Points, in no order, along strands that fork, close into loops and pass close to each other.
In the rows, zero is written as 128.
Points whose rows are less than 147 apart are linked; no others are. Some points are linked to none.
z367: [197 139 102 144 108 174 143 149 156 181 154 188 154 139 123 167 168 175
  90 169 104 152 163 195 172 129 103 131 162 145 131  82 154 136]
z895: [199 101 134 150 104 151 112 114 109 202 153 148 113 162 106 153 146 172
 126 160 146 175 160 124 158 156 167 121 124 158 130 136 160 122]
z247: [108 194 142 127 113  45 134 101 130  64 139 169 133 110 140  90  46 121
 160 110 169 127 131 176 141 132 108 125  95 143 103 110 166 172]
z609: [153 133  85  73  50 146 134 108  96 153 146 174 153 135 117 126 137 139
 140  99 121 146 183 192 112 127 117 117 161 159  86 131 154 140]
z529: [118 167  93 101  86 135 121 185 119 131 134 150 168 133 113 152 137 138
 151  87 118 146 101 145  95 100  69 124 148 144 135  84 133 165]
z823: [ 80 109  72  51  67  95 120 166  99  92 144 103 160 166 108  93 128 136
 101 123 156  90 145 179  80 137  77 139  77  97 160 142 125 115]
z509: [174  92  95 117 117 141 127 125 149 118 124 109 138 191 168 121 100 102
  73 170 185 114 134 114 133  69 162 154 135 108 149 144  94  95]
z459: [126 154 126 132  85 119 126 130 160 107 132 125  93 142 119 114  89 174
 189 125 200 116 160 122 104  90 153 114 135 130 162 135 137 176]
z929: [140 134 163 126 138 115 137 157  87 132  98  72 108 124 105 162 155 146
 129 109 135 170 132 111 124 119 162 121  73 101 162 163  96 146]
z721: [121 145 100 172 121 159 118 122 124 111 181 110  75 120 151 112 134 109
 150 107 118  78 123 125  91 142 162 104 165 120 140 142 146 137]
z5: [125 139 119 131 171 100  86 135 137 107 177  98 132 134 117 178 176 167
 118 159 138 174 212 146 120 132 161 141 144 114 177 167 147  95]
z832: [108 102 146 122 165 115 108 138 153 118 107 113 152 128 133 110 152 106
  92 167 131  88 156 139 145 123 168 155  82 107 148 149 147  78]
z625: [110 148 105 158 150 108 116 125 115 155 148 135 152 133 107 131 100 110
 132 151 137 183 147  90  67 132 154 126 138 185 125 121 142 128]
z125: [ 89 156 123 125  59 138 143 117 158 121 151 109 117 100 150  87  90 150
 185 142 159  75 169 119  90 113 170 107 121 151 175 150 142 130]
z924: [109 116 110 122 124  98 149 113  79 101 169  74 139 106 142 168 154 101
 112 166  73 141  88  73 112 115 135 134 147 129 125 144  96 119]
z784: [159 147 128 116 139  86 146 122 141 120 109 160 183 131 151 106  75  90
  92 101 183 139 150 178 128 109 108 114 115 132  64 102 160 148]
z616: [ 81 112 150 112 145  40 129 148 122 119  95 140 183 112  88  85 115  82
 139 122 124 165 179 130  81 146 127 135  91 156 144 168 101  97]
z72: [ 82 131 108  89  82 103  93 146  54 157 166 121 140 102 107 156 198 142
 128 165 100 142 110 156 120 153 140  96 142 140 142 135 136 100]
z548: [167 189  85 182 171 139 106 147 164 124 185 129 124 131 117 115 152 122
 117 106 104 112 201 140  67 129 147 152 184 118 169 139 156 126]
z131: [107 144 146 106 132 137 126 147 127 166 114 141 138  66 141 127 215 120
 122 122 110 135 151 165 123 136 122 104 158 138 115 136 124 116]
z481: [181 105 137 137  99 105 167  69 149  97 108 180 156 136 165 142 100 143
 131 159 156 171 144 116 169  72  86 126 191 162  91  98  95 138]
z116: [ 68 106 132 114 134 172  92 211 179 188 115 136 167 116  87 157 127 187
 177 138 200 118 120 130 116  98 146 111 138 124 150 103 121 117]
z421: [171 112 113 176 102 168 103 136 102 158 131 150  84 182 141 143 106 142
 167  92 131 146 107 101 150 126 129  68 157 127 139 111 122 143]
z320: [ 78  98 114  78  70 144  96 188  76 169 136 116 129 131 146 136 123 147
 125 149 157  89  71 147 111 111 128 100 132  95 130 134  75  73]
z971: [170 117 134 131 162  94 133  91  92  68 170 102 124  89 142 148 189 131
 120 132 116 141 140 149 157 115 159 134 102 119 120 165 152 117]
z862: [ 89 126 101 105 120 106 107  64 162 122 185 124 134 126 103 109 123 153
 117 158  82 121 139  81  88 184 101 170 114 159 171 150 122 136]
z297: [125 159  78 100 142 171 146 169 151 203 136 124 155 117  97 161 165 146
  86 133 121  92 119 164  40 129 118 146 177 134 115 103 159 156]
z171: [ 96  90 158 119 126 154 138 127 139 150 112 144 138 137 111 126  97 147
 168  99 126 122 101  67 157 144  87 133 149 116 107 122 117 158]
z712: [177 129 138 207 203 110 118 127 140 143 124 160 108 143 137 109  92  85
 139 114 176 147 169 176 125 130 166  95 113 131  81 121 190 155]
z608: [102 105 146  89 109 152 138 157 143 178  68 135 119 149  88 115 117 165
 173  65 144 116 136  89 138 117 106  97 146 132  97 121  84 186]
z919: [148 146 131 183 129 172 117 149 112 173 118 133 103 146 107 127 178 119
 128  69  47 169 130 112 141 183  94  99 162 130 133 107 121 121]
z858: [142  90 147 132 100 172 146  85 166 119 110 107  95 129 158  97 124 115
 115 134  65  64  99  54 143 144 117 151 125 116 132 136 128 159]
z815: [166 107  94  63 149 140 187 102 140 173  99 118 171 134  97 142 165 150
  89 166 181 120 167 149  76 126 151 167 150 112 109 144 134 166]
z938: [126 131 151 110 170 137 155 163 117 168  67  62 141 107  86 181 204 138
 143 128 116 150 100 107  98 126 168 115 115 111 114 149 110 129]
z802: [153 186 131 127 124 102 114 145 154  83 127 148 120 123 165 174 120 130
 101 112 142 146 109 161 152  83  85 139 101  95 132  91 119 158]
z284: [133  90 194  83 145 120 138 123 148 103  85 126 141 116 140 107 147 122
 139 139 127 128 140 151 183 125 164 134  95  99 130 162 130  91]
z336: [105 101  96 178 150 131 124  99 119 100 158 156 115 136 151 112  70  65
 160 113 108 142 130  88 143 133 105  49 168 153 105 105 147  99]
z563: [175 106 185 130 100 126 135  78 144 128 106 141  83 117 136 117 122 181
 160 151 167 113 115 106 174 123 209 163  94 123 138 162 165 161]
z448: [103 128 110 122  87  98  86 124 121  92 169 149 109 143 145 125 102 120
 120 167 153 115 129  97 138 101 128 152 110 127 213 130 137  99]
z423: [164 128 129 106 117  88 127 123  88  36 124 140 105 110 129 103 152 127
 152 105 115 107 112 170 160 122 102 114  89 105  70 165 156 151]
z554: [190 121 118  98  99 146 165 126 117 110 161 121 121 136 122 145 185 156
 124 114  86 163 182 135 145 134 109 127 177 111 146 138 124 144]
z592: [163 111 150 106 171 151 174 117 167 166  78 134 164  77 133 130 139 152
 150 146 182 115 125 137 122  99 169 122 136 139  75 136 150 163]
z215: [147 106 101 133 124 154 150 139 126 184 103 119 175 100 128 158 146 115
  91 159 142 134 120 126 103  69 145 121 156 171 105  89 124 119]
z22: [117 124 169 114 106  84 117  88  50 101 119 175 140 127 152 106  94 120
 165 106 119 136  78 138 201 133 100 109 104 144  44 143 123 107]
z803: [224  90 125 154 176 124 150 107 109  98  77 124 144 166 124 117 176  95
 105 118  92 148 137 140 161 149 115 112 100 103  74 142 139 124]
z504: [147 148 183 143 114 126 140 114 164 126 103 127 106 124 143  73 108 136
 128 120 120 143 153 117 136 111 193 150 102 132 147 173 168 163]
z154: [127 182 107 150 187 109 104 155 124 119 160 117 128 118  99 144 168 142
 112 126 124 133 197 164  71 121 155 137 109 110 160 135 146 126]
z798: [ 48 123 129  98 114  97  96 164 101 103 139 114 155 112  90 105 108 136
 144 116 135 101  92  96 105 173  93 125  78 121 136 151 133 130]
z69: [112 144 123 204 182 186 112 202 162 154 117 130 104 127  98 162  95 141
 158 105 168 122 107 137 148 121 139  83 162 113 129  75 132 158]
z227: [146 118 139  75 142 159 167 168 146 158 139 129 133  84 125 137 206 151
 124  98  87 113 215 189 121 128 146 109 164 117 136 167 134 102]
z135: [117  97 165 133 141  86 113  98  88  46 131 170 170  99 160 116  85 107
 184 131 132 117  59 111 173  91 102  98 118 128  49 109 152 120]
z966: [123 158 106 130  65 163 153  93 134 141 130 132 147 123 156  93  95 101
 130 116  86 105 102 102 108 122  80 147 150 151 109 124 132 174]
z956: [129 162 136 149 142 112 140 133 161 137 109 125 148  97 152  92 127  64
  99 126 111 101 133 131  93 133 151 166  97 105  92 138 179 150]
z681: [187 146  78 102  89 128 135  85 104 174 192 181 145 134 144 127 129 173
  90 136 129 141 163 196 101 137 113 152 148 176 129 131 157 159]
z896: [129 152  97 171  79 141 177  84 122 125 123 146 132 115 142 102  86 111
 167  84  84 143 122  75 120  99 122 133 188 197  90 102 137 198]
z912: [ 88 152  96 105 131 117 112 215 121 148 138 126 168 114 101 178 124 157
 137 131 176 111  68 137  86  91  92 111 125 106 134  77 121 144]
z727: [135 103  94 156 122 177 142  98 153 106 164 126  77 139 151 103 146  93
 101 124  89  78 135  85 100 139 128 157 171 108 147 127 130 133]
z65: [ 79 104 107 156 196 106 125 128 110 106 110 108 151 104  80 146 182  92
 127  75  81 137  51 139 115 208  74 113 130 126 124 126 102 107]
z436: [190 114  86 156  96 159 117 151 132 195 151 162 129 174 145 158 138 134
  98 165 130 173 148 154 135 104 137 123 150 154 167 100 150 108]
z869: [ 78 149 150  37 112 146 109 137 101 157 132 109 103  90 115 153 161 179
 180 120 131 135 139 157 104 128 134  79 187 109 116 143  71  95]
z76: [ 98 124 134 145 125 122  83 105 134  96 170 158 135 147 160 134  87 112
  88 177 150 114  99 132 172 114 121 150  97 140 145 101 129  80]
z106: [ 57  97 149 202 207  99 123 161 109 120 111 102 151  89  72 125 150  83
 174  86  68 131  64  97 141 198 117 112 111 153 119 130 134 111]
z830: [158 136 110 131 164 138 116 106 149 166 136  81 106 149  94 154 173 137
 107 117 103 143 177  80  49 160 144 122 184 104 156 167  91 108]
z82: [135 115 134 127 107 109 144  94 132  68 125 160 156 116 144 122  77 152
 220 119 180  87  75 111 169  68 114 102 136 130  70 121 148 169]
z272: [ 65 181 145 144 129 109 118 109 104 163 157 104 125  77 116 110  79 113
 159 147 167 112 132 131  64 130 196 101 134 169 108 158 147 104]
z478: [131 112 131 170 162 132 140 116 165  70 120 144  97 134 155 110  57  71
 174  80 158 138 113 106 146 116 117  84 142 118  83 109 149 148]
z654: [ 91 149 165 200 155 192 117 164 179 196  72 119 114 153 136 121 130 113
  73 136 153  95 113 125 161 127 152 160 119 134 173  85 133 109]
z669: [120 161  82 169 128 175 101 170 122 152 178 102 102 133 115 103 152 111
 149  85  64  90 174 129  66 141 151 113 165 102 168 154 174 123]
z793: [ 91 137  96 179 118 130 127 144  73 118 155  71 137 132 142 153 133  69
 127 155  92 115  80  69  82 109 133  96 159 142 114 125  95  89]
z965: [173 122 173 116 136 109 156  95 121  97  80 144 138 135 186 135  99 113
  85 178 116 144  99 123 198 111 139 162 103 111 106 104 104 127]
z100: [ 77 148 116 139 152  52 126 158 137 120 115  91 170 113  92 124  93  95
 161 127 127 168 151  97  64  99 156 131 107 158 135 128 119 128]
z163: [ 63 102 127 165 201 109  83 155 150 118 151 133 193 100  73 113 133  82
 135 133  74 137  91 129 134 193  98 132 101 167 127  96 159 101]
z497: [119 117 108 149 154 102  84 194  61 113 149 113 138 167 106 171 144 116
 112 141 113 170  96 104 156 115 124 117  96 115 164 118 105  89]
z825: [221 118 147 185 179 137 123 135 141 152  94 139 126 162 137 105 133  79
 108  89 124 158 155 169 145 136 140  92 126 119  74 129 163 122]
z655: [113 201 143 155 136 145 145 132 147 117  90 119  95 115 141  88 142 109
  70  61 132  86 120 170 110 136 110 145 111 116 132 109 130 177]
z688: [103 134 155 142 167 100 108 171 160  79 101 105 138 118 170  80 125  65
  74 140 121 104 146 193 119 103 133 142  76  98 144 133 162  83]
z281: [153 145 141 153 170 108 119 136 163 157 106 193 150 123 135 116  99 134
 124 132 182 168 151 184 130 124 151 108 114 156  95  85 162 139]
z952: [149 136 183 172 167 154 147  84 195 156  91 145 120 127 115 105 124 135
 133 166  84 145 135  86 162 201 161 187 130 153 136 126 138 129]
z908: [163 126 115 119 149 140 149  65 108 188  98 115 104 180 111 133 139 133
  43 161 126 106  76 122 149 184 136 191  79 133 119 130 143 138]
z860: [138 128 165 202 167 120 136 195 132 115 103 122 112 117 125 127 104 116
 169  71  96 150  81  98 167 130 159 122  93 121 112  93 149 164]
z885: [ 97 100 111  61 127 129 126 141 114 126 132  85 125 156 113 142 145 110
  80 137 122  94 103 137 106 167  96 148 136  96 167 133  51  96]
z156: [109 115 126  70 104 124 119 144  84 161 164 102 125  96 119 153 184 154
 164 143  72 155 138 148  87 120 144  85 184 136 127 164 104  57]
z579: [143 127 120 149 131 169 119  80 140 161 139 133  93 161 136 119 146 129
  58 161 101 119 103 144 161 187 128 165  95 151 145 142 131  96]
z836: [206 116 141 114  80 132 144  84 115 129 109 121  94 159 144 108  99 171
 148 120 170 130 115 110 155 106 155 161 127 132 112 152 148 180]
z530: [141 166 134 145  81 133  99 137 155 129 128 178 114 127 163 115  76 121
 123 112 193 133 126 176 144  88  76 120 112 133 147  82 123 169]
z489: [158 138  97 105 193 131 179 149 126 171  74  83 172 128 100 167 177 124
 104 145 135 143 126 132  88 131 168 165 109 121  97 150 123 144]
z393: [173 126 134 188 168 200 128 125 128 151 145 126 100 120  90 145 201 139
 103 100  80 128 168 157 146 166 113 121 145 132 137 115 145 118]
z44: [144 114 124 145 139  90 111 146  60  69 161  89 116 141 131 186 183 134
 107 150 128 142 137 116 170 105 162 143  91 101 161 148 132  98]
z473: [121 159 145 168 111 134 127 176 132 140 115 102 126 133 128 132 121 123
 156 106 121 159 117  91 154 114 148 122 101 124 161 116 122 137]
z18: [124 126 184 156 165 114 114  97 182  99  87 161 129 142 125  77 107 125
 134 129  88 131 116 107 140 193 131 171  93 124 154 127 136 130]
z853: [196 108 136  91  73 131 143  47 121 130 136 176 115 142 167 129  97 163
 130 155 134 137 125 154 172 159 109 163 136 143 110 140 138 153]
z685: [ 64 134 156  78 122 143 117 187 126 187 110 123 143  76 105 143 130 164
 178 135 153 129 148 140 104 118 146 103 155 113 131 118 106  99]
z811: [165 126 110 102 112 127 146 123 119 112 122 119  89 162 161 147  86 107
 138 106 184 122 126 122 119  94  89 103 171 101 125  97  45 138]
z290: [129 141 143 121 164 100 168 125 112 110  95 180 197 119 124 148 121 108
 107 133 164 161 108 168 150  94 100 125 121 127  40  96 118 149]
z202: [113 132 159 113 151 128 119 128 164  87 108 127 101 142 126 127 113 138
  92 127 154  92 129 138 145 129 126 163  59  72 165 101 100 148]
z43: [169 148 107 176 149 161 135 139 111 146 164 147 165 112 115 170 195 134
  72 132  81 165 143 177 136 127 119 126 158 148 135 101 169 101]
z631: [130  65 116  69 115 134 155 131 156 125 106 112 119 159 156 124 113 123
  58 152 149 105 167 125 148  96 126 160 108  98 187 127  85  85]
z974: [161 123 151 133  69 112 136  57 101 120 126 181 105 123 138 152 105 174
 169 121 107 168 118 113 185 130  94 133 144 183  80 127 141 167]
z471: [ 97 163 122  88  81 148 109 166 127 135 118 181 158 102 142 118 108 156
 153  90 152 125 125 178 145 115  68 112 119 134 117  65 127 160]
z720: [ 60 178 170 138 108 110 118 122 146 139 133  99 104  99 108  91 106 133
 179 136 180  90 178 150  55 136 198 119  99 146 138 189 149 128]
z510: [ 97 131 111  71 105 169 136 136 117 167 129 145 147 106 139 114 145 128
 106 122  88 131 126 149 118 156  97 115 155 156 115 112 106  96]
z866: [163 152 113 203 151 126 120 143 152  86 122 131 100 133 134 133  86  96
 179  83 173 134 150 145 139  97 145 100 124 102 113 125 180 167]
z910: [188 106 122  95 103 137 147 123 143  97 118 148 143 146 120 104 158 140
 122  94  73 121 160 117 137 152 129 133 117 122 122 154 164 157]
z658: [132 159 164 150 169  99 119 102 177  69 103 129  91 137 144 100  93 118
 131 122 142 113 149  99 123 148 133 145 112 103 136 119 100 123]
z753: [146 113 100  42  73 116 141 105 124 132 140 145 146 125 114 111 130 179
 182 105 156 117 166 144 145 137 124 123 141 143  88 160 136 150]
z749: [ 79 189 147 173 151 143 120 136 148 105 127 122  61  97 152 115 119  95
 113  87 115 123 141 166  87 148 114 133 147 115 135  89 103 142]
z693: [113 174 126 136  74 114 119 139 136  94 156 135 105 132 111 109  69 172
 206  76 158 130 100 105 130 105 105 124 115 114 125 120 161 207]
z706: [109 159 162 111 116 142 123 145 117 122 113 111  95 118 138 147  84 155
 159 134 176 156 157 137 145 117 130 110 147 103 173 119  61 105]
z242: [171 107 145 106  90 104 136  61  63 132 110 171 113 136 174 121 117 133
  98 143 144 149  91 173 187 158  97 128 108 150  59 135 112 115]
z24: [195 131 121  83  96 164 161 138 156 126 157 120 104  91 129 138 187 187
 161 101  96 131 231 171 128 104 145 112 200 126 129 157 146 149]
z257: [153  95  95 134 123 137 119 194  64 116 159 122 162 148 149 183 141 132
 130 123  95 157 108 108 153  99  64  91 139  97 133 116  98  96]
z438: [113 105 130 134 188 133 137 131 135 127 103  94 135 141  89 130 186  80
  97 111  81 121 114 101 115 176 105 141 135 125 116 137 100 116]
z613: [173 134 172 115 149 105 163  96 162 122  77 134 107 140 178 138 113 134
  30 189 141 147  93 152 178 113 122 206 102 116 165 122  98 150]
z282: [113 117  75 121 107 111 148 142 128 116 142  72 157 117  95 150 174 106
 105 136  53 124  76  77  94 132 112 175 143 123 151 136 128 138]
z95: [ 79 122 123 134 120 144  90 138 133 175 178 120 119 115 113 151 131 152
 138 185 140 146 142 102  90 122 178 107 145 163 162 137 101  63]
z566: [ 91 107  75  49  77 113 100 125 113 100 176 124 135 144 156  98 126 132
  92 141 143  84 179 226  98 140  73 146 117 120 181 146 132  97]
z982: [168  87 115  69 136 133 183  78 159 166  84 152 165 127 124 130 135 145
 103 181 210 110 111 148 135 119 144 155 116 146  61 136 129 145]
z580: [136 143 135 155 141  75  99  59 133  84 152 146 138 181 186 125  90  92
  67 195  99 120  75  99 157 123 117 190  83 168 130 113 138 104]
z301: [ 99 111 127 117  74 150 113 184  98 155 124 112  87 135 149 114 121 126
 170 110 171 102 105 155  99  72 158  83 125  88 140 138 100 110]
z382: [126 146 129  44 140 157 174 148 126 186 122  91 133  84 110 159 211 161
 126 135 109 140 200 156  72 131 182 120 144 138 133 180 129 121]
z142: [177 154 162 121 124  60 149  62  80  75 131 155 121  93 142 138 168 148
 153 132 115 140 142 171 151 117 138 135 102 117  66 157 172 156]
z128: [112 152  92 113 165 163 153 157 158 151 117 118 135 114 107 124 147 121
 120  98 139 105 128 156  69 142  84 117 177 108  80 104 112 175]
z605: [101 139 112 145 118 156  87 124 165 142 169 118 113 148 123 132 146 163
 119 148  98 131 158  89  98 149 152 153 124 146 178 156 141 106]
z673: [171  84 201 129 192 129 164  89 206 129  70 132 129 120 114 119 134 152
 132 165 136 138 167  91 152 151 168 159 124 136 107 145 126 132]
z645: [ 96  98 124 156 129 168  89 175 191 172 120 113 144 142 109 154 112 145
 147 177 179 119 107 101 117  78 173 140 167 150 154 107 117 125]
z704: [109  56 149  84 116 150 172  95 163 110 121 125 124 140 124  98 134 139
 146 127  91 101 117  47 149 129 106 161 129 129 138 140  93 133]
z573: [150 133 116 124 100 100 131 105 121  63 143 143 128 119 135 121 109 135
 189  93 134 128 111 107 150 114 107 141 103 115  95 135 171 176]
z636: [114 134 116 116 132 110 128 165  89 119 108 105 131 134 149 151  88 116
 126 121 189 139 117 126 108  90 103  94 127  95 153 118  38 108]
z447: [ 77 133 160 147 192  74  90 164 137 120  99 139 181 127  91  88 120  95
 119 156  84 135  89 130 128 185 125 141  68 129 135 154 195  98]
z944: [ 83  96 154  42  80 164 138 103  96 156 140 164 118 116 120 113 141 194
 176 130 187 107 128 147 177 151 130 108 134 135  88 158 108 138]
z464: [165 102 143 154 135 135 108 104  82 165 130 155  77 155 111 120 134 147
 158 121 165 150 116 139 175 155 160  80 121 132 114 137 121 126]
z886: [143 147  80  91  83 121 126 101 105 120 183 146 104 134 123  99 133 176
  95 125 140 120 180 188  92 153  87 141 116 123 144 161 134 123]
z36: [ 70 149 170 167 203  78  98 138 173  96  82 122 169 123 141  82 112  65
 100 159 104  93 108 167 130 127 141 155  71 120 110 125 196  98]
z814: [ 86 116 154  83 125 152 122 119  55 152 120 147 128  80 132 102 140 152
 151 128 192 106 125 178 165 140 161  95 125 157  97 167 104  89]
z259: [143 160 138 184  99 124 150  56 113 115 146 165 111 113 121 139  90 147
 187  83  79 184 116  89 156 128 115 112 180 173  67 104 157 200]
z338: [188 144 143 112 137 116 155  71 171 141  73 122  99 177 113 132 120 147
  54 193 132 123 113 160 167 162 139 200  72 120 164 142 128 159]
z45: [120 116 120  73 169 154 145 129 141 115 126  93  93 144 109 149 197 144
  68 152 122  92 151 155 132 155 118 151 122  80 163 145 102 102]
z291: [156  54 118 128 119 113 153 142  52 108 149 143 189 153 142 132 143 120
 153  96 100 123 100  91 173  94  87 105 151 111 100 144 136 106]
z398: [136 108 113 145 130  77 152  93 104  53 139 109 130 136 137 139 114  83
 126 164  64 141  78  44 123  99 120 172 124 118 135 132 126 124]
z361: [144 168  97 126 135 167 133 186 153 181 149 133 182  94 126 157 162 125
 102 161 117 150 141 142  71  85 168 136 160 148 136 103 161 138]
z38: [151 132 152 143 128 131 136 110 122 145 114 149 134 125 105  92 139 114
 119 112  92 171 187 122 123 157 147 140 130 145 135 171 177 137]
z262: [216 100 127 143 148 119 132 138 124 114  92 121 140 187 104 135 154 117
 110  90  94 156 146  83 158 144 137 138  78 100 133 136 165 142]
z10: [ 83 136 162 115 113 147 121 151  70 127 141 116  91 101 152 109 138 106
 149 116 162 107 140 152 119 109 178  73 105 102 109 173 113  95]
z348: [ 68 185 186 186 187 132 120 169 171 121 115  99  56 105 123 115 119 116
 119 105 115 127 117 142 147 153 154 128 118 132 167  92 136 142]
z788: [132 110 118  66 153 125 131 147 166 104 100  74 128 160 119 125 146 165
  57 161 160  80 152 161 151 117 117 157  72  77 154 129  92 123]
z949: [ 47 121 116 136 125  92  75 117 144 118 168 123 150 116  97 106  85 133
 156 134 113 136 124  97  98 199 113 128  94 164 167 135 163 126]
z512: [122 204 133 127 119  83 114 109 147  38 137 146  82 110 184 125  82 130
 143  85 134 129 130 147 150  99  77 137 121  94 156 104  98 174]
z256: [104 101 122  82  47 149 153 102  94 137 139 141 145 107 148 121 123 113
 118 136 100  95  93 118 130 133 123 134 124 165 103 121 127 120]
z221: [ 90  83 105 199 139 110 119 125  94  93 178 100 123 137 139 135  97  57
 142 127 104 137 113  59 128  99 122  65 153 149 116  95  96  78]
z507: [100 134 144 173 136 179 121 129 147 158 110 125 104 117 132 120 135 123
  71 144  95 123  92 115 143 161 126 146 119 125 149  86 108  97]
z665: [142 114 115 137 190 142 137 115 112 123 128  79 101 144 105 153 204  93
  77 125  95 142 159 118 105 152 138 142 146  94 159 163  89  78]
z472: [ 84 148 152 136 129 131  92 146  90 198 135 126 138 121 102 152 101 126
 157 162 158 169 126 129  99 144 183 114 138 172 135 142 156  75]
z831: [196  87 160 122 114 107 146  76 135  97 104 182 126 126 191 132  69 113
 116 148 141 121  92 123 177  64  77 154 137 135  80  95 125 128]
z915: [ 61 111 103  88  90 136  77 182 122 167 149 139 149 151 140 158  96 164
 113 152 195  82  72 156 111 100  73 126 107 104 159  85 105 112]
z520: [120 130  91 149  86 158 129 146 166 128 127  89 110 176 159 126  94  97
 107 156 167  75 107  95 118  69 147 149 147 118 162 135 106 136]
z531: [100 181 133 134  85  51 127  86  96  39 138 160 133  96 169 127  81  99
 147  95 134 159 137 171 140  97  85 117 129 144 123 131 108 138]
z525: [109 127 123  95  96 129 134 124 138 141 100 130 109 133 106  97  74 144
 179  74 181 115 145 105  82 124 129 106 123 124 126 132 104 159]
z765: [ 66 116 115  70 109 109 106 165 117 104 124 104 136 143 103  92 113 109
  98 122 124  98 111 133 103 173  55 127  85  83 177 128  96 110]
z812: [143 132 123 182 156 157 107 195 190 157 117 122 146 144 122 143 108 115
 139 147 190 130 139 145 119  92 156  93 153 114 145 100 119 123]
z373: [ 80 151 166 212 177 184 112 176 174 165  87 123  78 126 116 128  96 121
 136 107 140  99  65 134 171 147 137 127 100 128 140  78 145 155]
z414: [154 113 111 124  94 129 149  85 101 104 143 140 107 128 153 153 102 121
 157 117 128 162 135  91 157 100 103  93 193 142  87 101  65 135]
z94: [129 135 133 176 132 149 114 122 109 134 143 136  82 127 140 115 123 121
 169  64  83 154 117  91 150 155  87  84 181 146 131 110  99 147]
z694: [ 90  84 126  80  61 120 148 110  81  75 178 116 144 111 170 133 102 123
 123 167 119  82 111 126 144 108 133 115 113 127 139 131 118  72]
z872: [ 73 115 138 132 139  92 104 134 126  78 140 129 142  99 142 116  85 109
 128 128 131  95  88 125 147 135  98 141  94 132 127 117 109 110]
z88: [166 126 167 153 170 143 146  73 193 162  74 168 144  94 122 134 143 152
 132 164 130 135 133 115 147 121 175 128 135 154  73 126 187 147]
z998: [128 132  72  93  83 125 134 164 108 114 137 111 177 115 105 153 155 101
 108 100  55 136  87 108 102 117  61 140 179 141 146  96 130 144]
z763: [114 142  87 154  91 139  90 134 146 122 155 106  88 167 134 138  77 146
 156 146 144 104 106  66 104  92 143 121 153 120 192 128 112 110]
z724: [168  52 109 108 106 119 132  87  73 110 168 123 148 141 144 136 127 131
 142 143 105 148 132  73 151 136 125  99 126 117 134 148 106  91]
z254: [120 176  91 112 125 162 155 119 127 125 149  81  95 118 125 108 172 123
  89  93 126  74 125 155  85 151 103 128 133  93 114 132 101 164]
z983: [159 118 127 178 178 137 116 118 142 170 117  79 111 167  89 152 152 121
 129 119 101 156 117  36  99 143 163 135 145 132 141 128  94  97]
z522: [119 114 145 114 162  84 121 136 135 129 111 128 160 118  89 115 153 117
 131 110 122 169 180 108 134 166 114 136  87 127 142 149 156 121]
z881: [145  61 120  62  76 119 144 113  90  84 158 132 114 148 158 123 127 144
 124 166 100 111 120  95 183 138 131 157 104 112 161 146 120 107]
z945: [161 125 107 182 162 161 119 125 140 230 135  93 120 170  76 166 139 165
 156 140 134 165 140  62  93 160 176 113 187 155 120 143 126 127]

How many points has the smallest loop of links through each point below? Write none if it is on no loop.
z291 | 21
z853 | 16
z464 | 9
z282 | 39
z125 | 20
z858 | none
z509 | 12

A piece is two or more points that can be reached from each other along the links. Count, over all rows, the pieces, the separate loops (a circle has one, a figure eight two, a Y none), the forks (points with three links) and the tips (points with one).
pieces | 3
loops | 6
forks | 18
tips | 12
